Points on a hilly landscape, in no order, each with its height.
From any point a climber steps to the highest of the 6 points nearest to it. It stops when none of these is higher. Distance is the straight distance between rows; heights are no part of it.
(592): [115  77 122  81  67 146 106  55  82  63 159 125 140  78 132 147  87 121
 196 166  90 127 108  83 107]  height 30.7
(1063): [114 104 130  83  63 146 125  74  86  82 151 118 146  86 125 149  75 129
 187 164  88 138 117  88 110]  height 33.8
(1592): [110  93  60 121 103 118 127 103  83 146 131 140  91 137 140 155 180 102
 122 153 117 134 139 117 135]  height 35.3
(1118): [146 128 151 112 111 104 118 111 105  92 134  95 200 103 106 111  92 172
 194 110 125 138  75 125 129]  height 60.2
(190): [146 130 113 132 136 129 121 154  97 146 131 155  92 129 142 153 128 126
 102 129 171 125 148 133 110]  height 46.7
(1938): [106  97 123  88  63 144 112  56  88  67 158 137 122  94 115 154  94 128
 180 166  92 117 125  82 101]  height 30.6
(929): [139 147 174 143 152 113 133 142 147 121 137 129 117 131 132 106 117 135
 113 142 149  93 149 129 109]  height 14.0
(240): [162 162 181 179 175 174 139 200 215 160  91 136 133 167 120 115 157  92
  94  91 129 140 129 153 144]  height 45.3
(850): [ 81 125  84 140 130 146 123 157 109 183 105 141  72 153 146 162 138 114
  38 102 143 101 188 158 131]  height 27.2
(1265): [143 131 155  69  88 128 114  95  86  79 156 123 195  75 124 127  49 156
 219 145 117 174  87 113 114]  height 32.4
(18): [154 138 182 145 146 114 118 136 147 114 130 114 141 115 139 103 112 123
 130 149 142 106 135 121 113]  height 26.7
(1685): [153 129 130 144 115 124 115 137 105 120 117 153 126 123 149 165 132 122
 139 137 155 125 121 147 104]  height 53.1
(1343): [ 88 125  86 140 152 129 128 161 117 185  98 140  88 161 143 151 133 123
  38 115 152  97 179 167 142]  height 29.2
(1129): [175 128 176 149 154 124 114 127 165  97 140  99 172 100 140  83 104 116
 162 142 136 134 123 105 142]  height 66.3
(860): [156 122 154 128 128 108 117 111 120  80 136  89 203 107 110 102 104 163
 190 111 131 131  74 126 133]  height 57.0
(1813): [132 162 143 162 172 155 143 177 197 150 119 129 117 180 120  94 166 104
 118 118 137 120 133 161 151]  height 49.2
(1721): [124 114  77 128  96 134 138 105  86 127 130 147 102 135 139 160 157 110
 153 137 125 147 119 134 135]  height 51.7
(2120): [184 145 187 151 202 161 133 199 222 133  82 124 178 120 120  88 113  96
  93  63 116 143  95 152 152]  height 33.1
(805): [107  93  61 122 100 118 119 104  84 147 134 139  83 136 142 162 191  94
 108 155 113 126 150 116 129]  height 36.9
(2029): [ 97 130  91 137 164 121 126 161 121 180 104 144  95 157 139 138 130 131
  50 117 156 102 170 155 140]  height 38.7
(665): [184 139 183 141 158 131 119 125 176  94 153  99 179  97 140  81 103 117
 175 131 136 164 116 108 156]  height 57.8
(1447): [135 108  76 122 107 138 125 140  82 168 130 135  73 127 154 168 173  93
 100 138 140 128 160 117 115]  height 43.3
(454): [136 155 181 134 155 139 155 155 193 139 134  98 149 109 140  68 121 127
 135 108 117 128 138 125 141]  height 51.5
(9): [113  99  63 122 101 120 136  93  83 134 135 146  94 137 133 155 170 111
 139 147 118 141 125 124 143]  height 42.0
(796): [105 133  95 137 183 118 125 169 138 180 104 139 110 174 123 124 143 122
  60 131 149  95 158 165 151]  height 45.2
(1856): [120 108  77 120 100 140 120 136  84 166 135 135  64 134 144 167 185  94
  88 139 130 119 168 115 118]  height 41.2
(714): [ 60  80  52  87  63 103  80  56  74 119 134 146  79 128 113 205 140 166
  90 151 124 138 141  76  69]  height 18.3
(1190): [135 137 155  92  95 112 129 106  93 100 138 107 196  90 109 121  79 168
 193 120 111 155  81 123 122]  height 50.7
(526): [101  94 108  83  68 130  98  51  80  60 159 162 100 108 103 161 110 134
 165 167 110 115 124  79  94]  height 27.9
(1266): [144 152 171 167 170 172 140 193 217 151  94 120 145 158 129 100 149  94
 111  89 121 137 123 159 144]  height 47.2
(732): [138 146 132 133 155 122 128 150 112 142 128 152  96 136 134 136 117 141
  94 128 174 110 149 137 110]  height 32.8
(1506): [146 123 104 137 111 135 130 131  93 137 126 153 108 130 148 170 141 114
 142 138 151 142 122 142 114]  height 53.7
(741): [119 157 123 146 184 123 140 164 167 150 125 129 106 180 117  92 149 128
  97 127 145 100 144 164 148]  height 46.3
(874): [102 126  93 126  75 122 152  78  90 106 145 142 108 132 123 155 132 138
 163 135 102 135 121 123 135]  height 51.6
(1918): [137 153 183 139 160 131 152 153 181 135 137 101 136 115 138  73 122 129
 126 114 123 116 146 126 136]  height 47.0
(1357): [144 154 187 128 157 141 154 158 195 143 133  94 154 104 136  70 120 129
 140  97 119 139 134 129 144]  height 53.3
(1927): [ 81  90  60 107  91  96 116  53  72 110 143 150  90 132 102 153 146 148
 113 142 114 129 139  91 116]  height 16.1
(1337): [ 67  80  50  71  63 112  72  64  72 113 134 152  82 120 108 203 139 163
 106 160 129 147 131  68  65]  height 17.7
(934): [ 93 103  81  99  81 113 123  53  76  85 154 154  94 127  93 153 132 147
 139 151 113 125 131  80 113]  height 26.9
(1538): [147 158 161 173 168 173 141 188 213 161 109 130 126 175 122  99 163  91
 113 104 134 133 130 162 150]  height 54.6
(209): [117 145 114 134 178 113 134 154 134 151 123 143  96 157 125 110 125 144
  81 124 161  98 153 155 136]  height 43.2
(405): [110 131 131 106  65 133 152  90  92 108 137 110 151  96 123 152  89 152
 177 130  88 143 111 119 117]  height 46.0
(483): [130 151 178 136 165 154 159 172 211 150 117  98 154 124 136  77 128 119
 133  81 115 136 125 144 148]  height 45.0
(627): [150 144 116 171 181 128 123 204 165 199 113 116  97 197 117 119 192  92
  32 141 141 109 162 141 145]  height 13.5
(47): [167 143 186 159 188 167 135 200 222 147  82 123 171 133 125 101 127  90
  96  68 116 141 106 156 146]  height 38.2
(1246): [124 155 166 150 163 160 154 174 214 149 110 112 137 150 132  83 146 106
 129  97 120 120 131 158 149]  height 45.9
(1296): [116 129 133 116  79 120 142 105  95 114 122 109 167  96 123 151  93 158
 171 117 102 136  96 133 117]  height 59.7
(1540): [149 115 164 153 130 109 108 131 129 105 115 117 156 113 145 135 114 123
 144 141 141 110 110 133 104]  height 48.8
(295): [127 122 134 142  87 119 134 116 105 114 111 122 160 112 142 158 118 138
 167 126 115 129  93 149 113]  height 59.2
(165): [118 142 109 129 169 117 128 150 121 160 120 147  98 145 132 121 119 145
  73 119 166 103 159 149 128]  height 36.2
(915): [108 130  99 134 170 121 133 160 121 169 112 142  93 150 135 128 122 138
  61 113 163 104 159 148 135]  height 38.5
(477): [114 126 126 137  78 127 140 109  98 116 119 124 142 115 144 166 117 140
 169 125 112 135  96 146 116]  height 53.9
(423): [ 87 124  86 136 115 150 121 151  96 177 117 135  56 143 145 161 147 113
  45 101 144 109 188 141 121]  height 35.2
(276): [ 88  84  51 116  94  95 123  71  80 134 131 144  91 139 126 148 176 122
 114 150 103 123 136 112 136]  height 28.0
(1150): [160 132 183 146 149 118 116 133 156 118 135 101 153 110 140  90 111 122
 138 147 134 117 137 112 121]  height 35.9
(1392): [177 161 204 121 161 138 145 147 191 116 157 113 173  86 143  74 104 123
 167 109 137 171 122 112 152]  height 58.8
(443): [ 98 107 121  99  67 133 121  57  84  71 159 150 108 112 104 154 106 133
 169 165  98 118 127  83 107]  height 31.5
(278): [123 155 157 145 163 118 141 146 164 131 138 129 111 148 129  92 125 138
 113 129 140  96 147 141 127]  height 32.9
(767): [118 132 106 156 174 116 125 190 141 200  99 139 103 195 128 154 183 104
  21 146 140  90 173 171 147]  height 38.6
(945): [205 153 196 149 215 146 129 200 218 108  92 132 185 123 108  67 103  91
  95  62 122 142  86 155 161]  height 28.7
(1880): [142 113  78 127 109 140 125 132  88 152 130 149  94 126 149 165 160 101
 118 142 144 140 140 122 122]  height 49.0
(965): [145 120 135 150 104 122 118 128 107 113 117 139 144 123 148 163 128 125
 152 136 138 127 104 152 113]  height 50.5
(1550): [ 96  93  54 117  96 107 134  69  81 123 138 148  91 137 123 149 165 125
 130 149 107 133 129 115 138]  height 12.5
(1666): [141 143 144 138 151 122 124 144 121 127 132 150 105 134 138 132 113 141
 101 135 165 108 146 137 105]  height 33.2
(1383): [167 154 141 183 182 155 134 201 191 187 118 130  98 187 111 108 181  90
  73 118 154 143 151 141 151]  height 55.8
(1541): [152 144 188 137 157 127 133 145 177 128 139 100 148 105 142  76 117 126
 138 134 126 123 144 111 134]  height 43.9
(1370): [161 146 120 177 189 140 136 204 175 200 116 116  94 189 114 108 189  90
  46 135 149 122 156 139 155]  height 20.6
(573): [143 121  88 125 123 141 126 147  88 157 127 145  83 124 147 163 144 113
 101 132 159 136 153 119 114]  height 47.5
(2013): [150 140 156 141 142 118 118 143 118 122 130 150 112 131 138 134 115 133
 113 136 161 107 140 135 100]  height 37.2
(107): [119 164 151 147 167 128 148 152 173 138 138 128 113 157 122  86 136 132
 111 123 137  97 148 152 137]  height 42.9
(652): [150 151 122 170 187 141 133 192 180 186 113 126 103 194 113 101 183  93
  64 133 150 129 148 144 156]  height 42.6
(963): [149 124 106 133 120 135 127 142  89 143 129 156  95 129 145 168 143 116
 129 134 159 137 131 135 116]  height 53.0
(1155): [ 59  80  51 102  77  94  91  54  72 117 128 153  87 135 109 174 144 164
  88 145 115 129 141  81  88]  height 25.9
(1184): [ 93 106  85 103  78 114 129  55  79  90 156 155  91 128  97 152 129 147
 145 150 111 123 131  88 121]  height 33.5
(223): [ 88 128  91 149 157 128 118 170 127 192  93 150  95 181 135 166 155 105
  30 128 142  96 184 179 152]  height 37.1
(835): [ 96  96  85  85  77 119  94  56  75  78 153 170  89 117  93 165 125 150
 143 160 127 126 123  75  99]  height 24.1
(1850): [ 97 127  93 141 170 120 125 171 132 194  94 145 105 186 130 152 153 112
  32 134 141  93 176 175 150]  height 40.5
(502): [144 142 187 144 151 121 130 141 158 123 131 108 137 114 136  91 114 128
 126 139 138 102 144 119 117]  height 23.7
(1251): [143 121 144 149 110 120 115 126 112 112 111 125 155 118 148 151 120 129
 151 132 133 119  99 151 109]  height 54.5
(302): [129 132 146 103  90 115 134 109  93 111 126 102 186  93 114 135  82 169
 179 120 111 149  83 121 119]  height 67.3
(953): [158 162 152 179 182 165 139 199 203 167 107 135 113 186 114 105 177  88
  92 108 144 143 138 151 151]  height 49.6
(1025): [125 151 148 141 161 114 133 147 138 127 135 140 103 145 131 109 120 144
  99 128 157  95 153 143 118]  height 61.3
(34): [128 102  71 122 102 127 129 121  86 147 131 143  92 132 145 161 175  95
 131 147 131 141 131 120 128]  height 45.1
(383): [158 136 163 111 122 107 118 110 112  71 143  95 206 108 102 108  92 176
 203 109 132 137  74 119 131]  height 58.5
(470): [183 131 174 150 154 129 112 119 170  86 149  97 186 103 140  81 101 116
 185 130 137 150 109 108 153]  height 54.7
(2007): [143 145 167  83 101 108 116 109  96  81 154 117 207  95  99 113  72 181
 213 126 122 150  82 118 119]  height 53.4
(635): [135 100 123  70  76 143 114  75  80  66 167 117 166  68 141 133  52 133
 219 156 103 167  90  97 120]  height 29.7
(152): [120 100 124  76  70 144 123  71  84  84 154 114 151  72 132 146  69 124
 195 162  87 142 109  91 114]  height 32.6
(1709): [129 120 141 130  94 112 129 112 103 110 114 103 181 105 128 145 104 161
 173 116 114 134  83 134 120]  height 65.2
(192): [ 61  72  57 114  87  88  97  60  75 126 129 152  82 143 123 171 166 144
  81 148 105 124 150 107 105]  height 28.6
(569): [147 158 134 164 183 151 135 189 194 167 114 130 110 193 110  99 178  96
  91 124 148 130 140 153 153]  height 48.4
(1517): [102 130 112 122  66 129 158  81  91 105 144 134 125 118 129 159 116 143
 170 129  95 133 109 128 124]  height 42.8
(1058): [135 125 147 116  98 112 126 112  99 105 124  97 188  95 117 130  88 171
 183 113 113 138  78 127 118]  height 61.1
(1911): [135 158 169 155 168 166 146 182 217 149  98 117 140 152 132  94 150 106
 122  87 120 130 129 160 144]  height 46.1
(280): [106 125  88 128 136 135 129 155 100 177 112 140  77 136 147 149 126 129
  57 108 159 109 171 136 128]  height 30.3
(371): [159 146 188 139 157 132 134 142 182 126 139  98 157 101 142  71 113 119
 146 130 129 136 139 106 139]  height 50.9
(528): [157 154 188 130 161 135 148 149 192 133 141  98 158  96 141  73 112 125
 149 111 128 150 138 111 154]  height 56.6
(1254): [173 150 180 128 196 152 145 187 217 127  95 121 181 106 124  79 114 120
 118  47 122 148  86 155 159]  height 26.5
(1914): [ 92  85  73  74  75 116  80  55  72  76 144 172  93 119  97 174 129 153
 140 160 132 132 119  74  83]  height 23.9
(1798): [142 153 182 126 170 151 160 170 211 146 117  98 157 106 138  76 124 131
 137  80 116 148 122 136 147]  height 49.3
(1785): [ 97 122  87 131 129 140 121 157  99 178 112 138  70 139 147 157 134 121
  52 106 154 112 181 140 129]  height 33.7
(114): [ 72  84  53 108  86  92 102  54  78 120 131 149  85 136 112 158 153 147
  97 146 107 124 139  94 116]  height 25.8
(1478): [130 157 130 157 180 141 142 174 188 155 117 134 113 185 114  93 166 105
 104 129 140 119 135 161 153]  height 47.6
(1610): [115 133 133  90  67 135 140  88  88 102 143 113 160  85 124 147  73 146
 180 141  92 149 109 104 115]  height 40.3
(1726): [136 160 157 167 170 168 145 184 210 153 111 124 127 170 124  99 159  98
 118 105 129 129 130 161 146]  height 51.0
(1227): [161 107 159 150 141 112 105 124 136  91 123  93 186 105 135 106 110 129
 162 135 134 125  98 125 126]  height 33.3
(55): [150 150 175 143 173 165 146 191 219 147  94 113 161 126 132  92 129 110
 121  68 116 144 111 155 154]  height 34.1
(39): [165 115 156 137 140 105 113 111 124  78 133  87 201 108 120 100 108 147
 184 115 136 131  81 122 136]  height 48.0
(1642): [138 136 121 128 153 122 128 151 103 149 128 151  94 133 135 139 119 141
  86 121 174 116 153 132 116]  height 30.5
(1268): [155 146 180 132 179 154 153 185 211 141 104 113 175 108 130  77 119 121
 131  59 118 149 103 148 155]  height 26.0
(786): [ 93 128  90 140 168 121 120 167 124 182  95 146  99 170 138 149 137 122
  38 129 149  95 170 171 146]  height 39.5
(1067): [113 114  85 123 100 145 118 142  86 167 133 132  56 137 152 168 178  95
  74 130 134 113 176 116 112]  height 40.4
(2097): [133 130 104 128 135 131 128 153  93 161 125 143  84 124 144 158 132 128
  85 121 169 127 156 121 117]  height 37.9
(2114): [172 150 195 170 193 169 132 199 221 148  81 133 165 134 125 108 132  91
  85  75 122 139 115 151 144]  height 39.4
(1247): [109 128  98 132  81 128 150  91  92 115 136 138 113 130 135 161 132 135
 170 132 108 139 108 140 129]  height 53.8
(1202): [141 141 117 175 181 120 128 202 156 207 115 116  90 199 121 137 197  99
   9 143 143  93 173 154 141]  height 19.4
(1113): [133 126 115 145  96 128 131 118 100 120 118 143 128 129 147 169 139 122
 159 133 132 139 105 153 117]  height 54.3
(1968): [ 77 127  85 144 144 138 124 161 113 189 102 149  80 167 148 162 142 119
  33 115 148  98 184 167 144]  height 29.4
(580): [102  90 101  83  71 127  93  50  79  64 158 163  95 112  99 164 120 140
 161 169 121 120 120  75  89]  height 26.8
(914): [ 71  84  55  88  80 102  85  56  70 103 138 153  83 123  98 177 135 160
 105 151 127 133 135  74  87]  height 23.3
(478): [ 89  94  58 110  94  99 125  61  76 118 143 146  90 135 112 148 155 138
 124 144 107 129 128  99 137]  height 1.8
(1827): [145 134 129 138 135 125 120 149 103 136 125 158 101 122 137 159 125 130
 113 137 172 122 135 138 102]  height 42.7
(564): [124 138 143  95  87 118 138 101  91 110 127 104 183  87 116 139  79 158
 179 124 101 150  91 119 118]  height 53.5
(987): [139 141 162  70  92 119 117 103  90  83 153 123 200  81 108 121  61 168
 214 135 119 166  85 117 116]  height 42.1
(711): [127 157 173 143 158 146 154 162 205 146 127 102 141 127 136  78 134 123
 132 100 119 120 136 140 142]  height 48.2
(1671): [105 121  80 128  85 122 149  83  84 120 142 146 103 135 125 156 148 129
 162 135 111 139 116 128 140]  height 52.6
(1138): [147 106 134  71  75 139 108  73  81  56 172 116 179  70 147 130  45 141
 236 150 107 172  82 108 112]  height 28.5
(439): [ 86  91  70  81  80 105  93  54  67  92 144 163  89 122  93 173 130 160
 121 155 127 128 131  67  90]  height 21.8
(880): [142 115 146 145 110 113 111 118 113 105 110 106 179 108 140 141 114 141
 161 126 127 120  88 143 113]  height 62.2
(554): [177 126 173 147 155 125 114 114 159  73 144  94 190 107 138  83 103 124
 187 127 137 146 101 116 149]  height 47.3
(851): [114 142  99 135 185 121 135 165 147 168 109 134 107 179 119 109 146 125
  72 133 151  99 149 161 152]  height 45.7
(1844): [150 143 168  91 110 106 118 110  99  76 153 110 210  99  97 107  80 180
 210 118 124 146  76 116 122]  height 56.4
(1414): [120 156 168 149 163 132 149 153 188 140 135 111 119 149 129  80 133 128
 124 117 129 102 147 143 136]  height 38.4
(1876): [113 130 124 125  72 126 148  95  97 111 129 120 146 116 132 160 109 148
 174 125 101 135 100 137 119]  height 57.5
(269): [137 120 127 144  93 127 129 121 101 114 116 135 144 120 148 165 128 133
 160 129 123 131 100 156 111]  height 53.6
(121): [116 156 144 153 172 140 149 165 186 147 126 127 113 176 123  85 155 119
 114 121 138 104 140 163 148]  height 47.1
(616): [ 92 128  86 137 153 130 127 161 110 179 102 140  87 151 140 145 129 128
  44 111 155 101 174 154 137]  height 29.8
(2082): [129 148 111 150 192 125 133 182 171 172 111 124 109 191 110 106 171 106
  77 141 144 108 146 156 159]  height 45.6
(1295): [132 107  76 126 101 133 131 120  89 144 131 143  98 132 150 165 162 106
 136 144 133 144 127 129 127]  height 50.4
(43): [ 83  87  56 113  93  92 120  58  75 118 133 148  88 135 116 149 162 137
 113 146 106 129 138 108 130]  height 19.0
(343): [116 157 141 143 176 123 141 150 167 142 129 132 110 168 124  89 135 135
 105 129 148  90 146 159 139]  height 44.4
(146): [126 136 102 154 188 119 125 184 151 193 100 127 114 197 119 132 177  98
  43 147 141 100 155 158 155]  height 38.8
(73): [101 121 113 104  68 131 144  60  88  94 156 139 107 120 104 155 113 139
 165 146  98 128 126  98 120]  height 39.6
(2031): [132 118  89 120 123 143 123 152  88 169 123 143  74 124 146 159 149 110
  85 121 157 128 165 120 115]  height 43.6
(1717): [124 130 143  77  74 132 131  96  87 103 142 110 178  78 120 137  67 156
 192 142  98 160  99 105 118]  height 31.6
(638): [166 157 189 115 186 145 159 181 212 125 118 120 178 101 130  77 111 132
 138  54 124 157  93 152 157]  height 45.5
(1944): [116 130 114 135  82 131 142 106 102 113 125 138 131 126 143 165 131 134
 167 129 115 138 102 152 122]  height 55.3
(956): [167 121 166 142 139 116 113 106 136  65 146  87 204 116 115  92 103 155
 197 112 136 132  76 119 145]  height 52.1
(1004): [149 134 165 145 140 115 118 139 126 119 132 141 125 125 140 134 118 129
 124 145 156 106 136 132 101]  height 30.8
(255): [167 147 177 140 195 161 142 192 219 137  90 117 179 120 129  86 122 111
 113  60 119 144  95 150 153]  height 19.3
(636): [140 119 140 130 108 106 121 116 107 102 117  99 192 101 127 136 106 158
 172 117 120 129  80 137 117]  height 63.8
(227): [ 69  73  52 116  91  85 105  66  75 130 131 155  86 145 131 163 177 137
  83 149 101 122 148 114 111]  height 29.3
(1762): [129 112 132  73  73 145 118  83  84  78 154 114 169  66 132 135  51 138
 205 156  95 165 105  97 115]  height 28.4
(524): [112 143 104 135 179 113 138 160 132 160 117 139 100 166 124 113 127 139
  71 124 156 101 155 157 140]  height 44.8
(313): [134 151 172 149 163 160 151 179 213 150 105 109 153 134 138  84 134 116
 125  82 116 134 121 154 149]  height 43.1
(1654): [163 159 169 184 178 172 137 196 211 161  98 138 123 174 120 114 162  92
  90  98 136 143 136 152 146]  height 48.9
(834): [ 98  81  53 116  98 101 119  80  80 138 135 139  88 143 133 151 185 112
 111 152 105 128 144 117 132]  height 32.3
(517): [104 110  70 120  90 116 146  77  87 118 141 147  95 137 123 150 154 128
 148 139 110 134 118 121 143]  height 43.5
(1103): [141 141 161  81  99 112 127 104  89  88 147 112 201  87 104 123  67 172
 205 127 117 158  87 117 115]  height 46.6
(246): [124 145 120 137 170 116 134 149 124 147 127 146  96 143 125 120 122 150
  85 120 164 102 152 147 125]  height 35.0
(1457): [103 134 126 106  62 135 151  79  91 100 147 120 132 103 117 154  94 145
 173 142  87 137 118 110 116]  height 33.9
(284): [130 137 101 153 189 120 128 188 160 186 107 127 106 192 111 116 175 100
  54 148 144 104 152 156 154]  height 42.5
(392): [104 126  84 128 117 146 126 156  96 180 121 132  68 132 150 160 143 115
  64 108 152 113 179 128 122]  height 39.3
(382): [145 152 189 132 154 135 145 147 184 134 138  95 143 105 142  70 116 125
 139 122 121 128 143 116 137]  height 49.8
(116): [179 155 197 130 157 134 131 136 187 110 152 111 175  94 145  71 104 115
 170 121 131 169 123 112 154]  height 59.4
(1000): [164 139 188 139 155 124 125 131 168 117 141  96 159  99 140  76 110 115
 148 143 129 131 134 104 133]  height 48.3
(1159): [136 136 156  77  90 120 125 106  87  94 149 113 191  82 106 129  60 167
 202 131 119 165  89 113 114]  height 36.5
(1624): [119 133 138  97  73 126 143  99  91 112 133 106 172  87 118 145  80 160
 180 127  95 149  97 115 117]  height 50.2
(1887): [168 124 174 147 154 116 109 130 156 109 130 101 167 102 140  90 109 116
 151 151 136 129 122 110 128]  height 46.8
(1342): [128  89 125  77  68 145 114  67  81  69 159 117 154  68 142 139  66 129
 207 167  96 146 104  88 111]  height 30.9
(2015): [126 157 181 142 155 134 148 146 183 135 132 105 128 127 134  73 128 126
 127 122 120 108 147 135 133]  height 43.8
(1905): [145 119  89 130 107 137 127 128  86 137 131 154 100 129 152 170 159 106
 137 138 148 145 130 135 122]  height 53.2
(2128): [129 101  66 120 101 133 122 121  83 158 131 140  82 128 148 162 183  92
 112 145 127 136 148 113 126]  height 41.7
(1258): [145 147 187 143 152 121 134 142 172 126 135 103 138 115 140  80 118 127
 134 141 130 111 146 116 127]  height 34.8
(837): [123 130 141 117  86 115 134 112  96 113 124 102 177  96 121 140  91 161
 174 116 110 143  87 132 116]  height 62.0
(1327): [132 127 147  71  83 133 119  92  83  88 153 121 183  71 123 129  51 154
 206 148 106 170  95 105 116]  height 27.0
(540): [180 128 177 151 157 125 111 119 162  93 143  98 181 104 142  74 105 117
 171 136 139 147 111 107 147]  height 54.1
(196): [160 110 150 141 136 105 109 118 121  84 123  90 193 106 127 106 107 149
 177 120 133 130  79 128 131]  height 48.5
(546): [104  88  61 114  96 115 116 107  82 147 132 140  81 143 145 163 199  92
 101 161 107 119 155 116 122]  height 34.9
(1104): [ 81  77  54 118  94  89 114  74  83 136 128 146  85 146 133 165 190 118
  94 158 100 115 146 118 123]  height 30.1
(1035): [100 133 118 120  66 138 152  81  96 107 139 127 127 112 122 157 108 145
 174 133  92 136 111 126 123]  height 33.6
(1669): [ 98 118  84 116  77 118 144  65  84 103 149 148  96 130 109 149 134 141
 157 142 103 133 124 111 133]  height 56.5
(2000): [ 73  78  51 111  91  87 108  58  79 125 129 150  91 135 117 160 167 136
  97 148 107 121 140 109 118]  height 28.2
(1366): [150 121 147 149 111 126 110 135 109 116 115 141 139 122 152 155 120 126
 142 136 145 120 114 151 105]  height 49.1
(1128): [116 157 125 141 178 119 141 152 151 143 128 141 100 166 121  97 130 139
  95 127 152  93 146 155 136]  height 44.6
(1612): [127 122 134 133  94 116 127 114 107 114 113 110 170 108 136 149 113 147
 166 125 119 132  85 148 112]  height 63.1
(727): [158 162 195 122 167 142 152 157 200 136 140 104 163  93 141  70 114 130
 152  94 123 160 127 120 153]  height 56.9
(1783): [148 143 178 147 153 115 124 137 149 122 134 120 130 125 138 104 114 131
 118 145 142 102 146 125 114]  height 13.4
(32): [164 155 195 125 163 137 145 147 192 127 145 102 165  88 140  73 106 125
 159 114 124 162 131 114 153]  height 58.3
(157): [108 132  96 144 180 116 123 173 143 191  94 134 108 186 124 135 155 110
  44 140 142  95 160 167 151]  height 44.1
(1311): [105 115 129  93  60 143 131  69  87  82 152 127 129  92 118 148  90 131
 179 158  84 130 121  91 108]  height 31.9
(1324): [144 128 107 129 129 136 121 149  94 154 126 149  88 126 143 157 139 122
  99 130 167 127 149 130 113]  height 46.2
(979): [127 159 152 158 165 151 149 172 201 150 119 119 120 174 123  87 158 114
 121 111 130 115 137 156 149]  height 47.4
(925): [148 158 172 172 170 173 142 195 217 154  97 129 142 161 129 104 156  89
 106  93 128 139 127 159 145]  height 48.1
(230): [ 95  94  96  81  77 120  95  54  76  68 154 167  90 117  94 167 122 147
 151 162 122 121 123  76  94]  height 25.3
(1173): [143 147 159 143 154 113 131 145 130 125 130 146 106 132 135 124 119 137
 107 135 160 101 144 136 112]  height 31.8
(572): [136 140 103 156 189 126 133 181 168 180 108 125 109 195 116 109 172 107
  66 145 143 106 144 156 156]  height 44.3
(433): [159 127 178 150 147 115 115 129 144 110 126 114 155 111 143 111 116 124
 136 153 142 109 126 126 111]  height 35.1
(2102): [ 92 105  70 112  87 105 134  60  80 107 148 147  90 129 107 149 146 142
 135 142 108 129 131  98 132]  height 10.0
(155): [156 151 183 164 174 171 142 194 217 151  87 122 154 149 128 106 143  95
 101  76 117 136 119 155 146]  height 43.0
(2028): [ 99 113 101  96  75 130 126  49  84  78 158 153 100 122  98 154 117 140
 159 158 105 125 130  87 111]  height 32.5
(1241): [170 163 200 117 166 139 156 165 201 133 144 115 170  89 137  74 108 133
 153  82 128 171 117 125 157]  height 57.3
(1048): [ 85  97  68 103  84 105 115  52  73  98 147 155  84 131 100 151 140 151
 126 148 117 127 133  85 118]  height 13.1

Where does a climber stop that starts at each point below?
(1268): (116)
(1938): (302)
(1414): (116)
(1254): (116)
(592): (302)
(502): (116)

For each start below, name every point that the climber comes to, in order.
(2029): (796), (851), (741), (1478), (1813), (1538)
(255): (638), (1241), (1392), (116)
(767): (157), (796), (851), (741), (1478), (1813), (1538)
(915): (524), (851), (741), (1478), (1813), (1538)
(627): (572), (851), (741), (1478), (1813), (1538)
